Points, in no order, along strands that fork and pass close to each other.
In the rows, zero is written as 128.
Points whose rows are less than 78.6 apart are linked; no others are. Some points are linked to none.
J449: [140  98 146 140 126 123 152 110 104 112 104 140 115 128 149 146 121  79
 111 126  83 120 144 160]
J212: [116 107 152 165 132 145 164 127 102 110 125 155  59 139  84 150  50  72
  98 118  94 165 155 142]
J647: [121 117 126 118 121  96 135 119 101 112 141 123 121 117 203 128 174  92
 126 132 110 100  87 136]
J349: [148 111 123 137 139 126 139 138 139 121 158 131  58 141 220 119 159 102
 154  82  83 135 104 127]
J34: [127 137 153 112  84  92 105 122 102 149 122 119 161 101  89 124 163 117
 124 182 117 118  65 111]
J913: [102 127  92 148 193 131 121 121 114 151 150 143 111 125 184 126 141 105
 127 105 116 135 137 145]
J877: [154 106 134 141 129 170 150 170 180  94 188 171  81 175 133 120  77 102
 168 115 148 132 102 102]
J874: [110 158 135 141 129 109 136  97 127 141  82 120  43  71 155 114 191 105
  91 108 101 119 161 116]
J379: [148 112 130 129 138 156 140 157 164  79 102 131 139 151 180 134 147 168
 161 124 130 135 168 153]
J329: [140 109 109 146 162 166 151 120 152  77 147 160 111 172  81 118  66 152
 149 140 159 137 191 150]
J431: [ 70 138  67 127 201  92 118 116  89 152 161 149 144 114 207 115 175  89
 120 105 151 125  92 128]
J552: [134  81 111  75 113 116 155 127 112  74 147 107 175 151 173 156 145  99
 151 133 122  88  97 135]
J460: [168  99 135 109  98 131 150 141 155  79 135 124 172 153  82 117 131 150
 139 166 148 106  93 120]
J40: [137 158 138 131 133 156  86 171 159 180 163 128 153 142 113  89 118 179
 138 132 171 127 102 100]
J862: [145  81 112  84  97  99 146  96  98  70 120 120 169 154  56 134  84 119
  99 150 114 101 127 157]
J993: [ 91 155 113 157 155 124 103 106  98 191 132 162 118 100  91  97 141 135
 123 130 119 142 134 109]
J631: [ 73 129 103 160 185  81 149  80  87 140 124 130  90 103 143 165 138  73
  70  86  72 151 122 168]
J722: [139 134 135 136 139 164  98 173 179 165 150 127 101 146 148 104 117 158
 151  94 137 131 133  96]
J116: [166  76 131  88 113 119 152 145 132  56 133 106 146 152 184 157 133  88
 144 132 108  81  93 138]
J525: [ 99 183 120 138 178 150  80 153 138 202 219 133 143 123 135  77 149 138
 144 121 158 130 111 111]
J756: [138 121 114 131 177 152 105 160 158 139 177 133 106 145 203 104 138 136
 172  88 122 118 128 140]
J35: [130  99  99  82 124 117 154 113  84  93 123 110 185 141 122 154 132 120
 128 153 129 103 113 135]
J897: [118 129 129 152 189 159 124 115 133 144 130 145 156 153 103 114  95 165
 138 128 140 150 190 143]
J948: [129 121 155 151 108 142 134 136 123 144 128 154 110 138  88 113 114 114
 125 146 121 133 119 103]
J854: [127 101 143 157 129 157 165 147 137 114 155 166  57 165 119 133  86  57
 124 117 106 130 134 124]
J963: [148 103 136 124 125 116 140 110 105 104 120 132 142 135 128 148 126  81
 119 139  92 105 118 142]
J64: [155 167 124 117 120 138  73 183 159 207 161 104 145 126 119  95 120 191
 145 124 183 127  99 106]
J254: [185 137 106  84 105 127 114 196 180 111 144 116 111 127 217 173 138 165
 159  59 152 141 117 121]
J760: [185 179 120  99 124 119  96 200 192 145 153 104 111 102 183 145 122 173
 145  59 171 142 159 110]
J653: [153  88 125 116 152 151 175 120 127  58  98 118 138 151 167 154 133 137
 136 132 110 114 169 181]
J554: [168 134 126 120 119 143 121 166 173 116 134 113  87 140 188 131 136 143
 155  74 108 134 121 107]
J626: [128 172 136 114 125 135  84 170 144 171 108  99 154 114 131 101 146 208
 137 154 177 130 142 128]
J558: [117 164 138 132  97 126  93 131 118 194 109 119 143  94  48 111 157 171
 118 168 144 146 101  92]
J92: [109 137 166 132  91  94 127  64  76 108  52 109 119  89 135 155 140 132
  89 145  96 146 172 167]
J385: [ 68 148 103 162 183  87 137  78  86 165 128 147  94  97 133 135 138  91
  79  94  94 168 122 156]
J534: [134  91 111  74 138 125 169  95  98  66  97  99 174 158 130 160 126 161
 137 145 139 134 168 168]
J829: [141 167 135 116 139 161  87 178 169 171 131  97 152 123 122  88 128 203
 133 129 169 132 156 129]
J30: [141 112 164 107  31 116 130 127 153  62  67  89 177  95 152 141 151 170
 106 151 135 123 137 138]
J587: [179  99 156 138  56 136 153 142 191  40 123 143 110 137 113 115  99 108
 106 121  92 112 139 142]
J885: [102  92 128 134 118 115 146 117  97  90 155 131  99 144  66 159  42  38
  91 114 110 129 124 131]
J259: [140  85 118 113 114 111 145 107  97 109 130 123 159 142  86 149 104  73
 100 135 107  99 119 133]
J86: [103 152 116 155 138 105 124  99  83 176 125 140 118  91  90 119 149 105
 111 133 108 145 107 119]
J560: [124 170 131 126 121 140  85 145 132 160  78 104 148 109 110 108 152 196
 126 167 151 139 141 121]
J820: [ 88 156 102 132 176 111  98  96  84 181 131 122 175 108 109 121 150 149
 143 157 152 138 129 129]
J232: [153 113 133 140 121 162 146 167 181  85 166 156  83 166 103 113  72 113
 151 149 153 132 108 115]
J445: [123 138 129 106  92  85 116 119  93 137 143 110 163  95 123 116 175 106
 121 178 136 106  44 103]
J221: [113 121 119 156 139 112 140 110  90 161 139 145  92 115 129 133 147  62
  97 109  82 128 107 144]
J302: [161 170 132 147 147 158 100 176 198 171 183 130  64 133 167 115 113 142
 144  44 138 117 149  95]
J713: [144  91  87  79 147 133 147 121 104  93 125 103 185 150 121 147 136 147
 160 147 142 110 133 132]
J172: [101 139 130 157 112 100 128 112 101 171 149 156  77 107  96 120 128  51
  93 111  81 129 100 120]
J986: [110 115 151 157  96  94 124 106  91 146 143 149  95 125  90 138 106  27
  88 125  91 125 109 123]
J586: [195 125 118 106 119 143 118 200 202 105 150 134 112 151 190 153 113 171
 160  59 131 139 124 129]
J119: [141 118 126 122 143 152 125 143 138 114 107 121 131 145 183 124 156 159
 160 124 131 128 144 140]
J847: [134 124 144 145 133 130 138  83 117 120  79 131 168 125  52 125 115 168
 118 153 136 158 162 145]
J721: [116  98 113 102 133 117 152  86  89 113 110 109 168 139  59 140  91 133
 121 132 125 128 132 139]
J924: [109 160 151 138 165 186 103 171 152 156 187 136 144 151  81  80  86 163
 140 154 189 151 155 127]
J890: [130  87 107 105 147 126 171 120 114  79 136 122 130 154 186 161 121  78
 131 112  84  98 142 165]
J31: [108 182 135 141 154 157  74 159 148 195 174 128 137 128 115  71 139 168
 145 137 158 120 119 105]
J688: [134  96  78  86 144 149 145 114 127  83 152 144 172 183  72 130 101 178
 149 144 154 114 147 140]
J227: [125 128 118 120 175 143 112 132 124 149 125 130 172 132 126 127 131 157
 148 153 137 131 150 139]
J928: [166  95 110 111 152 140 129 172 174  93 146 119 169 174 142 114 126 194
 158 143 172 116 142 152]
J642: [123 158 117 104 139  87 102 144 131 177 166 121  93  93 161  94 175 143
 119 116 146 127  49  65]
J433: [119 106  92 128 205 146 133 128 124 109 145 133 151 155 178 137 116 129
 155 119 123 119 177 159]
J670: [123 140 165 128  92 110 125  88  98 109  45 105 149  94 120 144 156 148
 100 163 107 144 163 155]
J217: [125 139 141 142 165 163 118 129 145 124 138 163 139 153  67 107  87 169
 138 146 169 150 182 132]
J536: [156 134 144 136  91 152 137 163 168 145 150 136  57 141 132 119 108 101
 143 100 115 132 103  76]
J787: [135 131 160 126  75 119 127 130 111 133 144 139 152 125  64 129 117  93
 112 171 136 104  72 101]
J743: [114 130 129 127 101  66 108 100  78 167 137 139 118  78 111 105 156  60
  86 148  94 111  59 116]
J863: [126 125 155 157 131 125 153  74 100 136  96 119 155 129  49 126  86 142
 111 145 130 157 154 133]
J779: [123 125 146 168 146 142 156  93 106 133  86 131  71 120 132 145 106 112
 100  99  47 151 190 165]
J881: [103 173 147 149 147 161  85 148 131 187 156 151 126 134  72  89 103 154
 131 155 169 145 153  95]
J100: [139 116 128  87 102 108 117 141 121 129 134  97 193 127 120 142 172 165
 161 185 176 117  53 114]
J690: [ 97 138 156 137 112  98 155  91 126 125  88 125  53  80 193 114 205 117
  86  89 112 117 167 118]
J140: [190 149 116  73  69 102 109 196 182 118 141 107 133 111 188 179 135 175
 159  73 175 141 128 107]
J82: [127 154 143 122 121 135 112 126 124 139  74 119 160 109  82 117 153 200
 124 165 139 147 149 128]
J257: [110  88  80  92 139 133 153 114 106 106 155 139 155 172  75 141  86 108
 130 111 131 129 136 141]
J157: [155 128 134 130 109 171 108 190 193 109 177 148 110 172 114 104  76 176
 151 131 188 134 114 117]
J402: [ 77 143  99 169 172 140 135 138 121 165 185 164  83 144 114 144  79  46
 143  98 144 138 118 115]
J423: [174 136 128  91  84 122 104 187 158 122 135 111 147 130 173 151 142 174
 161 109 171 139  74 125]
J156: [121 129 126 117 122 123 129 140 134 129 122 125 125 130 179 133 166 152
 148 130 130 115 113 131]
J96: [147 104 155 106  90 133 153 120 144  52  66 112 177 137 156 146 156 169
 126 157 131 131 158 169]
J443: [175 129 134 137 107 158 133 178 200 118 129 126  82 141 155 123 115 140
 137  57 108 126 126  96]
J61: [123 161 160 158  83 134 129 131 151 167  81 121  86  91  49 122 139 129
  99 140 113 138 155  85]
J124: [ 97 116  71  87 165 123 130 113  92 145 138 123 201 150  85 136 111 135
 139 120 140 128 121 124]
J8: [143 131 141 146 175 187 108 172 174 128 168 154 117 173 154 101 107 153
 158  96 123 126 177 126]
J717: [113 109 103 150 158 153 145 153 147 153 196 166 106 162 150 125  96  52
 162  99 125 116 103 100]
J611: [140 169 129 149  94 132 103 143 173 173  84 105 111  79  84 119 147 171
  99 139 137 129 145  94]
J678: [ 88 156 156 123  99  78 140  90  94 143  77 119  73  57 155 105 204 115
  70 119 125 120 139  96]
J410: [116 162 142 142 144 172  95 170 154 155 162 150 125 147  65  90  87 163
 145 165 190 146 129 100]
J894: [144 142 137 135  72 164 109 172 177 156 117 128 114 123  76 108 108 170
 121 147 167 144 116  83]
J544: [142 122 116 120 156 134 124 134 129 113 111 114 188 141 131 136 145 177
 153 176 160 128 142 139]
J503: [133 125 139 128 110 110 139 111 107 121 140 123  83 109 184 119 168  82
 122 112  85 109  88 133]
J338: [ 74 142  81 108 194 125 120  69  85 133 115 111 177 135 163 154 124 155
 149 123 153 132 168 164]
J472: [162 103 118 123 175 155 120 174 171 115 173 142 132 166 211 120 119 141
 186  90 122 110 112 131]
J69: [126 159 128 115 116  98 105 131 132 162 141 112  84  88 146 101 180 131
 117 124 123 124  64  85]
J651: [134 111 142 156 123 171 149 156 164 116 156 164  42 164 153 121  96  75
 144  88  94 123 132 104]
J372: [173  77 134 110 125 129 163 138 129  74 129 121 140 153 191 144 128  92
 138 119  84  98 119 160]
J643: [123 117 154 148  84  96 112 107 100 153 150 151 106 115  97 115 105  34
  99 147  89 106  76 100]
J226: [ 89 152 109 128 164  97 114  86  71 162 108 132 146  93 132 119 168 147
 137 150 144 144 128 130]
J169: [167 171 162 172  64 120 131 134 186 160  65  67 105  34  99 132 150 125
  89 142 125 136 151  81]
J275: [100  98 140 126 116 108 159  96  88  75 142 115  98 145  39 145  28  76
  99 122 131 143 132 138]
J983: [ 80 147  92 162 175  94 131  94  86 178 134 142 116  99 104 121 137  97
 105 103 121 159 112 135]
J121: [138 161 142 120 160 162  86 184 159 182 160 101 185 133 103  88 127 207
 136 153 187 133 142 142]
J714: [101 127 116 127 142 101 122  99  82 144 115 125 136 108 145 129 160 122
 125 138 120 137 117 140]
J160: [152 114 140 101  94 119 140 139 128 118 136 126 181 133  66 124 139 148
 130 185 145 108  78 103]
J767: [118 114 165 162 114 124 160  85  96 105 110 121  98 126  41 139  50 108
  98 132 133 163 146 139]
J498: [160 103 131 135 138 155 147 151 163 122 160 143  83 147 195 129 137  94
 149  76  78 119 110 121]
J294: [124 144 136 125 163 137  94 109 126 121  75 117 173 132 123 113 125 212
 129 166 158 165 209 160]
J705: [153 111 136 146 106 142 152 132 156  79 121 135 149 156  74 124 113 178
 137 161 138 121 157 150]
J42: [ 83 179 144 156 126 128 100 107  88 197 132 153 118 107  28 115 100 123
 136 155 162 163 124  82]
J459: [103 138 102  97 131 101 100 128 107 148 159 113 177 126 157 135 188 155
 169 159 187 110  64 117]
J442: [154  75 117 133 160 170 174 146 160  80 150 150 115 176 159 134 106 102
 153 103 106 110 151 151]
J516: [144 120 131 116 123 127 140  91 132  66  69 113 184 126  86 133 132 203
 138 166 149 155 183 179]
J183: [170 127 138  80  58 112 117 177 160 101 122 100 161 124 193 166 152 189
 151 120 176 134  86 133]
J153: [169 175 157 152  70  94 119 128 175 149  90  76  86  41 113 130 154 111
  88 130 114 129 111  80]
J837: [ 92 149 165 138  97  98 129  42  67 130  54 125 124  89 144 152 169 159
  87 136 114 150 166 165]
J22: [159  82 102 129 163 153 173 126 143  62 125 133 134 171 148 138 119 128
 146 114 109 115 165 163]
J568: [ 82 190 148 159 167 155  83 110 113 203 147 157 129 115  77  86 112 162
 130 137 148 146 165 106]
J926: [169 166 129 125 145 135  84 191 186 163 153 100 104 113 177 118 131 177
 141  61 150 124 141 111]
J753: [126  89 144 149 132 145 166 117 123 106 139 151  85 154 122 149  80  59
  99 114  92 115 143 143]
J943: [121  85 109  98 154 128 168  99 100  70  87 115 154 150 157 168 127 137
 125 141 124 126 163 175]
J276: [ 78 148 149 129 101  90 141  55  58 128  79 140 142  90 150 144 186 141
  80 149 127 131 133 153]
J730: [115  85 100 116 175 141 173 106 128  87 121 125 113 152 208 171 118  97
 135 103  96 110 171 180]
J502: [128 111 157 165 107 147 152 130 115 116 115 164  95 140  82 120  99  89
 112 126 101 146 142 128]
J75: [124 145 153 108  78  94 126 115 118 118 118 105  85  87 169 115 185 118
 102 120 122 109  86 112]
J419: [150 130 150 143 108 151 141 155 181 135 166 146  28 150 146 125 112  88
 133  67 101 128 113  79]
J95: [116 140 175 164  88 126 128 105 105 150  92 143  69 108  64 126  94  78
  85 118  83 148 149 118]
J845: [188 110 124 115 114 153 140 192 209  89 172 144 113 164 159 131  94 157
 147  76 134 126 110 116]
J409: [151 118 132 133 180 177 122 178 179 115 164 130 140 172 173  97 115 164
 159  98 143 116 162 149]
J72: [ 75 165 125 169 162 136 116 103  93 188 145 146 139 121  52 121  84 113
 140 142 173 162 122  97]
J57: [179 113 127 131 125 156 127 176 196 106 174 153 115 180 132 111  99 163
 153  96 163 127 103 112]
J52: [ 59 145  60  94 155  99 119  87  75 139 133 125 197 133 163 158 158 133
 139 125 168 122 113 140]
J256: [158 125 136  98  42 118 126 168 165  93  91  88 163 105 165 153 154 188
 135 121 168 142 110 130]
J764: [138  90 117  96  95 101 138 128 108 113 161 126 167 152 112 134 113  62
 125 139 111  79  63 108]
J836: [113 115 168 168 112 138 145 115 100 140 113 153  60 136  88 131  89  71
  90 112  79 141 159 133]
J280: [143 128 168 104  58 116 125 132 125  88  83 109 173 110 154 152 164 156
 115 170 135 110 110 137]
J377: [156 132 145 143  92 156 137 153 176 133 121 126  87 125 118 123 126 118
 116 106 105 126 122  91]
J785: [147 128 151 109  93 134 124 140 147 118 108 106 128 120 174 137 158 146
 138 125 122 131  98 125]
J158: [ 91 158 126 164 159 155 112 131 108 162 155 158 117 121  52 117  78 106
 146 164 174 168 133  89]
J813: [135 126 136 155 158 178 111 156 165 138 128 145 115 155 133  97 115 162
 137 114 123 130 178 127]
J152: [155 126 164 103  57 127 130 144 140  81  90  96 148 110 168 132 157 145
 124 146 122 126  89 132]
J287: [113  95  93 128 186 147 149 116 120  97 135 130 129 157 227 161 131 127
 155 106 118 111 175 166]
J858: [118 122 133 126  98  62 110 102  86 146 117 137 102  80 150 117 149  53
  72 135  85 121  72 128]
J571: [ 95  86  79 109 152 136 168 122 115 118 157 141 145 174 100 168  85  86
 121  90 113 118 134 144]
J389: [159 103 150 131  95 115 127 115 127 104 114 138  86 127 172 125 116  48
  91 108  47  96 117 136]
J53: [113 134 130  99 102  93 115 136 110 144 135 105 189 122 158 146 184 162
 163 179 186 110  73 114]
J68: [ 76 153  69 131 194 100 111 112  89 160 152 136 161 112 155 113 161 115
 126 126 153 126  99 127]
J273: [180 145 122  96 119 118  85 183 156 153 156 112 147 129 166 128 139 187
 156 109 170 131  74 112]
J216: [ 71 151  80 116 188 103 118  94  87 145 138 126 170 112 156 143 157 129
 137 127 166 129 129 140]
J37: [ 81 184 117 159 174 126  83 108 102 199 149 148 110  92  88  70 136 146
 115 128 135 153 145 107]
J652: [156  95 158 122  94 123 147 122 141  39  77 107 160 120 154 145 139 130
 120 148  97 118 139 163]
J142: [200 159 110 101  97 101 112 213 189 149 150 112 117  99 171 171 115 166
 145  62 171 148 146  95]
J495: [142 153 133 140 105 153 104 155 168 169 102 120 117 117  82 102 130 172
 121 132 149 129 140  96]
J74: [174 109 117 111 127 144 125 180 176  89 121 114 179 146 114 121 133 206
 149 152 175 119 114 148]
J316: [141 169 144 131 106 107 119 131 147 167 119 102  80  76 124 107 176 128
 113 126 124 120  96  77]
J253: [145 181 151 136  89  99 115 120 149 160  93  88  73  46 118 113 185 117
  83 116 121 119  96  73]
J315: [126 105 122 136 147 110 145  99  99 110 111 128 101 115 166 164 128  72
  94 110  64 120 140 171]
J527: [104 163 107 127 176 133  74 144 132 187 192 126 167 126 147  85 157 147
 157 134 163 111  87 113]
J17: [ 93  96  93 131 158 133 165 119 118 133 160 151 117 164 129 165 106  56
 130  89 102 118 119 140]
J274: [128 118 132 150 139 149 153 105 118 112  75 128  84 130 162 145 140 123
 112 109  69 145 190 172]
J461: [114 106 165 172 130 126 162  88 102  99 119 136  77 128  57 141  45  83
  87 118 106 164 165 153]
J346: [131 121 149 113 109 127 136 101 101 104  73 109 160 114 120 145 157 151
 124 176 130 142 146 152]
J692: [132 108 121  82 122 124 153 109 107  77  92 104 190 143 125 159 143 185
 141 167 159 128 159 157]
J368: [103 107  93 135 147 144 159 143 117 145 190 155 110 165 138 155 100  39
 140  95 118 110 103 116]
J376: [109 135 108 126 130  99 132 114  99 140 133 128 123 106 160 127 174  94
 137 134 126 111  91 126]
J797: [ 98 118  98 168 175 135 137 122 122 172 166 170  75 128 154 122 134  66
 123  93  92 131 126 134]
J27: [129 149 151 161 103 133 132 122 132 161  84 123  75  95 104 109 143 109
 103 115  80 123 149 108]
J36: [ 87 124  79 111 203 130 129 111 104 132 137 124 158 139 190 151 131 141
 146 121 143 117 175 163]
J734: [132 104  90  82 145 134 139 126 127  94 133 128 198 164  85 133 124 178
 159 162 152 110 132 132]
J478: [110  91  93  57 119 109 141 123  77  85 144 111 192 151 137 159 139  97
 144 147 116  94  86 140]
J666: [110  95 146 126  98 103 144  83  88  92 128 127 133 132  38 139  53  78
  89 147 129 129 119 129]
J580: [130 143 156 139  77 138 125 135 133 158 134 148  95 126  78 115 130 101
 118 141 120 130  95  85]
J771: [ 92 161 136 125 159 132  93  94 107 137  83 118 164 121 146 124 147 199
 140 163 162 159 197 161]
J28: [163  83 126 146 155 158 162 153 170 109 164 155  97 180 181 132 116  93
 158  86  97 120 134 128]
J930: [ 86 132  71 136 185 100 136 116 102 144 152 143 121 124 184 130 158  84
 126 105 117 121 100 137]
J665: [142 166 152 160  80 136 127 136 173 157  67  88 106  72  72 125 143 138
  96 133 121 133 162  88]
J737: [136  94 116  92 102  86 132 114  96 102 133 116 166 127 144 147 116  54
 121 141  96  75  78 124]
J395: [145 173 128 129 175 144  90 165 188 171 171 108  76 116 183  94 129 158
 144  57 129 120 151 114]
J139: [122 154 169 157  77 132 135 113 123 151  88 133  72  95  66 113 120  92
  95 131  97 131 140  91]
J782: [118  83 146 140 117 110 147 111 109 103 139 144 114 143  99 160  69  36
  87 105  84 119 140 146]
J229: [109  88  75  75 126 134 154 113 108  84 158 139 175 183  56 133  91 138
 145 131 147 130 127 139]
J917: [128 155 147 119  75 120 103 128 120 167 109 118 153  99  74 124 153 153
 128 183 138 133  76  95]
J952: [166 101 163 119  71 110 124 130 129  58  83 121 165 123 149 133 127 116
 112 167 104 102 113 140]
J462: [141 129 110 115 148 107 127 152 137 133 171 123  72 132 212 116 165 115
 148  89 106 129  85 115]
J824: [155  92 147 127 106 135 161 127 140  51  88 122 115 142 201 146 122  98
 115 118  75 119 159 174]
J532: [145 109 151 151 108 126 143 121 124 126 117 142  68 137 150 136 113  49
 102  92  52 110 140 141]
J208: [116  96 103  88 140 122 153  72  88  94  95  88 182 138  76 143  88 159
 125 128 134 144 146 162]
J840: [123 111 134 125  99  67 114 102  87 128 107 123 123  99 138 136 132  53
  90 152  75  99  93 144]
J968: [145 165 113 109 128 101  76 154 141 182 170 112 109 102 153 116 160 163
 140 105 154 128  51  77]
J126: [128 157 144 139 104 160  97 179 165 165 143 140 103 135  82  91  96 165
 132 151 190 149 117  80]
J992: [135 130 139 146 193 164 132 120 144 118 131 135 163 156 103  98  90 191
 137 135 156 145 220 169]
J886: [106 114 119 154 138 131 145 125 132 168 169 159  45 140 152 112 129  62
 124  84  76 127 113 117]
J178: [145 134 131 131 140 162 106 171 168 154 159 136 127 152 124 107 111 168
 153 134 158 128 115 107]
J685: [126 130 146 115 117 131 122 125 119 115  90 112 168 128 145 147 155 182
 145 166 157 132 138 141]
J962: [124 157 134 144 118 120 137 110 103 138  81 118  72  86 131 114 167 115
 101 114  86 127 157 136]
J170: [169 109 123 127 168 167 125 177 182  89 145 131 128 164 199 121 127 159
 171  88 130 121 143 148]
J279: [177 146 132 132 122 140 113 182 202 152 164 126  74 141 159 128 103 147
 142  49 130 129 139  77]
J995: [132 139 155 138  76 116 127 125 120 165 151 135  96 115 105 110 125  65
 112 131  94 110  79  92]
J790: [157 106 128 139 140 150 159 123 149  92  92 137 157 152 100 122 125 180
 136 144 125 138 167 158]
J923: [ 98 120 130 179 163 134 149  96 113 154 114 153  84 131 120 153 104 104
 102  96  71 162 167 159]
J538: [ 87 165 120 138 187 128  96  83  94 161 108 124 154 110 148 125 144 176
 147 150 155 151 175 163]
J900: [ 79 132  78  86 139  90 129  83  75 122 143 121 180 121 151 158 164 112
 137 145 150 104 101 135]
J972: [153 114 147  99  21 130 137 149 176  80  72  79 171  86 143 144 148 183
 110 133 149 148 140 134]
J655: [ 79 131 104  97 126  79 123  95  73 134 138 125 194 105 150 147 193 130
 143 168 171 104  77 117]
J102: [ 80 113 109 148 163  88 140  85  96 116 118 119 101 117 169 173 124  54
  84  98  75 131 124 175]
J24: [134 105 155  97  99 123 156  95 110  62  69 110 186 137 145 162 157 185
 125 169 150 118 169 158]
J880: [156 132 137 124  99 140 140 123 150  76  69 111 164 118  80 122 150 202
 118 178 136 157 172 160]
J438: [130 114 123 149 146 163 142 160 157 133 183 168  90 179 153 118  98  81
 165 116 135 129 105  85]
J175: [ 92 168 136 154 116 121  86 114 103 206 130 148 129  99  41 101 133 150
 129 165 155 143 109  83]
J691: [161 114 155 119  70 107 121 126 120  89  94 121 136 119 147 127 130  82
 110 151  86  99  89 124]
J197: [140 134 127 127 152 154 109 156 163 142 144 126  92 135 186 124 141 150
 156  87 125 124 130 119]
J577: [132 134 131 122 144 121 132 104 108 127  84 123 186 122  87 139 137 182
 132 163 153 160 148 138]
J411: [126 104 123 105  90  64 114 102  80 114 113 110 158 105 144 144 139  69
 112 165 108  91  82 129]
J439: [ 74 134  98 114 135  73 142  58  62 128 124 116 172 114 151 170 165 126
 114 133 150 122 121 151]
J633: [125 100 141 109  88 107 131 123 104 118 146 135 167 135  76 142 110  59
 120 164 128  93  75  93]
J572: [102 134 104 162 206 156 119 120 122 161 145 154 116 132 158 108 122 118
 134 109 102 133 172 145]
J344: [155 134 165 126  68 145 130 133 158 128 106 120 103 118 121 119 134 111
 107 118  81 117 113  98]
J351: [133 134 134 127 151 144 125 102 139  93  81 120 180 139  92 116 121 202
 130 170 150 165 193 165]
J83: [146 110 147 143 113 150 160 122 138  74  76 124  91 127 185 131 137 107
 117  97  62 134 182 170]
J846: [106 135 110 142 181 141 121 108 100 143 115 140 147 135 137 134 130 134
 146 139 127 142 164 151]
J59: [125 123 144 128  99 118 134 122 115 141 130 130 176 122  43 131 125 127
 116 177 142 109  90  98]
J763: [ 79 150 100 156 182 154 128 147 109 160 175 161 104 147  83 129  65  53
 156 118 156 152 130 107]
J333: [ 76 143 118 126 118  70 135  47  62 135  96 118 169  91 150 151 172 143
 100 152 145 131 129 155]
J859: [ 95 127 108 162 151 136 135 129 121 173 161 180  86 138 120 131 109  68
 133 111 116 129 122 117]
J46: [165  95 116 121 159 144 142 165 174  68 119 122 156 170 160 119 136 184
 171 128 139 125 157 160]
J614: [152 114 136 142 152 163 127 144 154 114 106 139 143 148 119 113 120 182
 141 135 126 142 181 142]
J815: [100 156 107 114 155 110  78 147 118 166 180 115 177 118 155 110 173 163
 165 158 183 116  77 123]
J944: [173 123 162 123  63 131 121 142 152  99  99 125 129 127 124 118 122 109
 104 138  94 113  99 113]
J636: [121 159 151 142 164 183 117 161 165 131 163 148 124 156  83  83  84 178
 133 147 173 147 186 132]
J661: [128 103 138 113 116 122 151  99  96 110 135 131 158 141  51 139  90  98
 106 140 136 120 121 130]
J6: [115 122 115 165 185 141 142  98 116 160 121 156  96 130 144 140 112 112
 127  97  89 146 178 152]
J843: [126 120 144 150 110 141 152 130 129 153 138 150  50 134 142 116 123  52
 118  79  75 120 119 123]
J828: [145 129 147 123  92 107 131 112 122 116 113 129  56 102 175 121 149  70
 107 107  62 103 106 130]
J510: [135 160 119 119 134 112  70 161 153 195 169 105 132 110 140  94 143 168
 148 133 167 120  75 101]
J769: [ 98 125 106 136 189 123 128  72  95 135 105 115 150 122 136 150 121 145
 137 127 131 147 168 159]
J4: [183 112 112 114 107 130 143 158 167  74 125 116 186 156  82 126 132 188
 151 170 174 104 111 141]
J322: [168 126 134 143  90 142 143 133 178  74  94 126 164 130  62 117 115 204
 119 174 138 147 165 162]
J520: [109 129 159 154 112 127 146  92  93 128 112 139 118 127  52 128  90 114
  96 135 113 165 149 126]
J499: [ 89 149 111 154 164 146 112 141 112 165 170 165 104 133  85 116  75  86
 157 151 159 147 122  88]
J610: [110 128 107  95 113  84 122 114  86 135 155 113 177 107 145 137 179 101
 152 175 152  98  52 108]
J264: [ 96 180 118 129 178 118  91 107  89 166 142 119 166 105 125 103 158 177
 147 160 170 145 152 146]

Follow the links from the first point to the second, and from the first to the third. Name the last point that the two ways share.
J881 / J756 / J95 => J665
J126 / J836 / J968 => J665
J116 / J68 / J445 => J900
J923 / J433 / J175 => J900
J527 / J217 / J472 => J40
J962 / J520 / J790 => J139
J86 / J197 / J217 => J410
J395 / J27 / J100 => J40
J992 / J53 / J651 => J410

A fork is a point with three links. Follow the links from the first point to the second and name the forks in between, in order.
J279 / J690 => J197, J40, J665, J139
J666 / J993 => J661
J61 / J53 => J665, J40
J175 / J6 => J900
J992 / J64 => J410, J665
J197 / J665 => J40
J829 / J881 => J836, J139, J665, J410
J854 / J636 => J661, J410
J845 / J642 => J197, J40

A fork is a point with three links, a tip a point with one. Leave the first point through the second and follow the links. Name the first fork or tip that comes.
J443 / J279 => J157
J379 / J46 => J743
J389 / J828 => J197
J552 / J478 => J232
J460 / J4 => J273
J692 / J24 => J661
J661 / J259 => J410
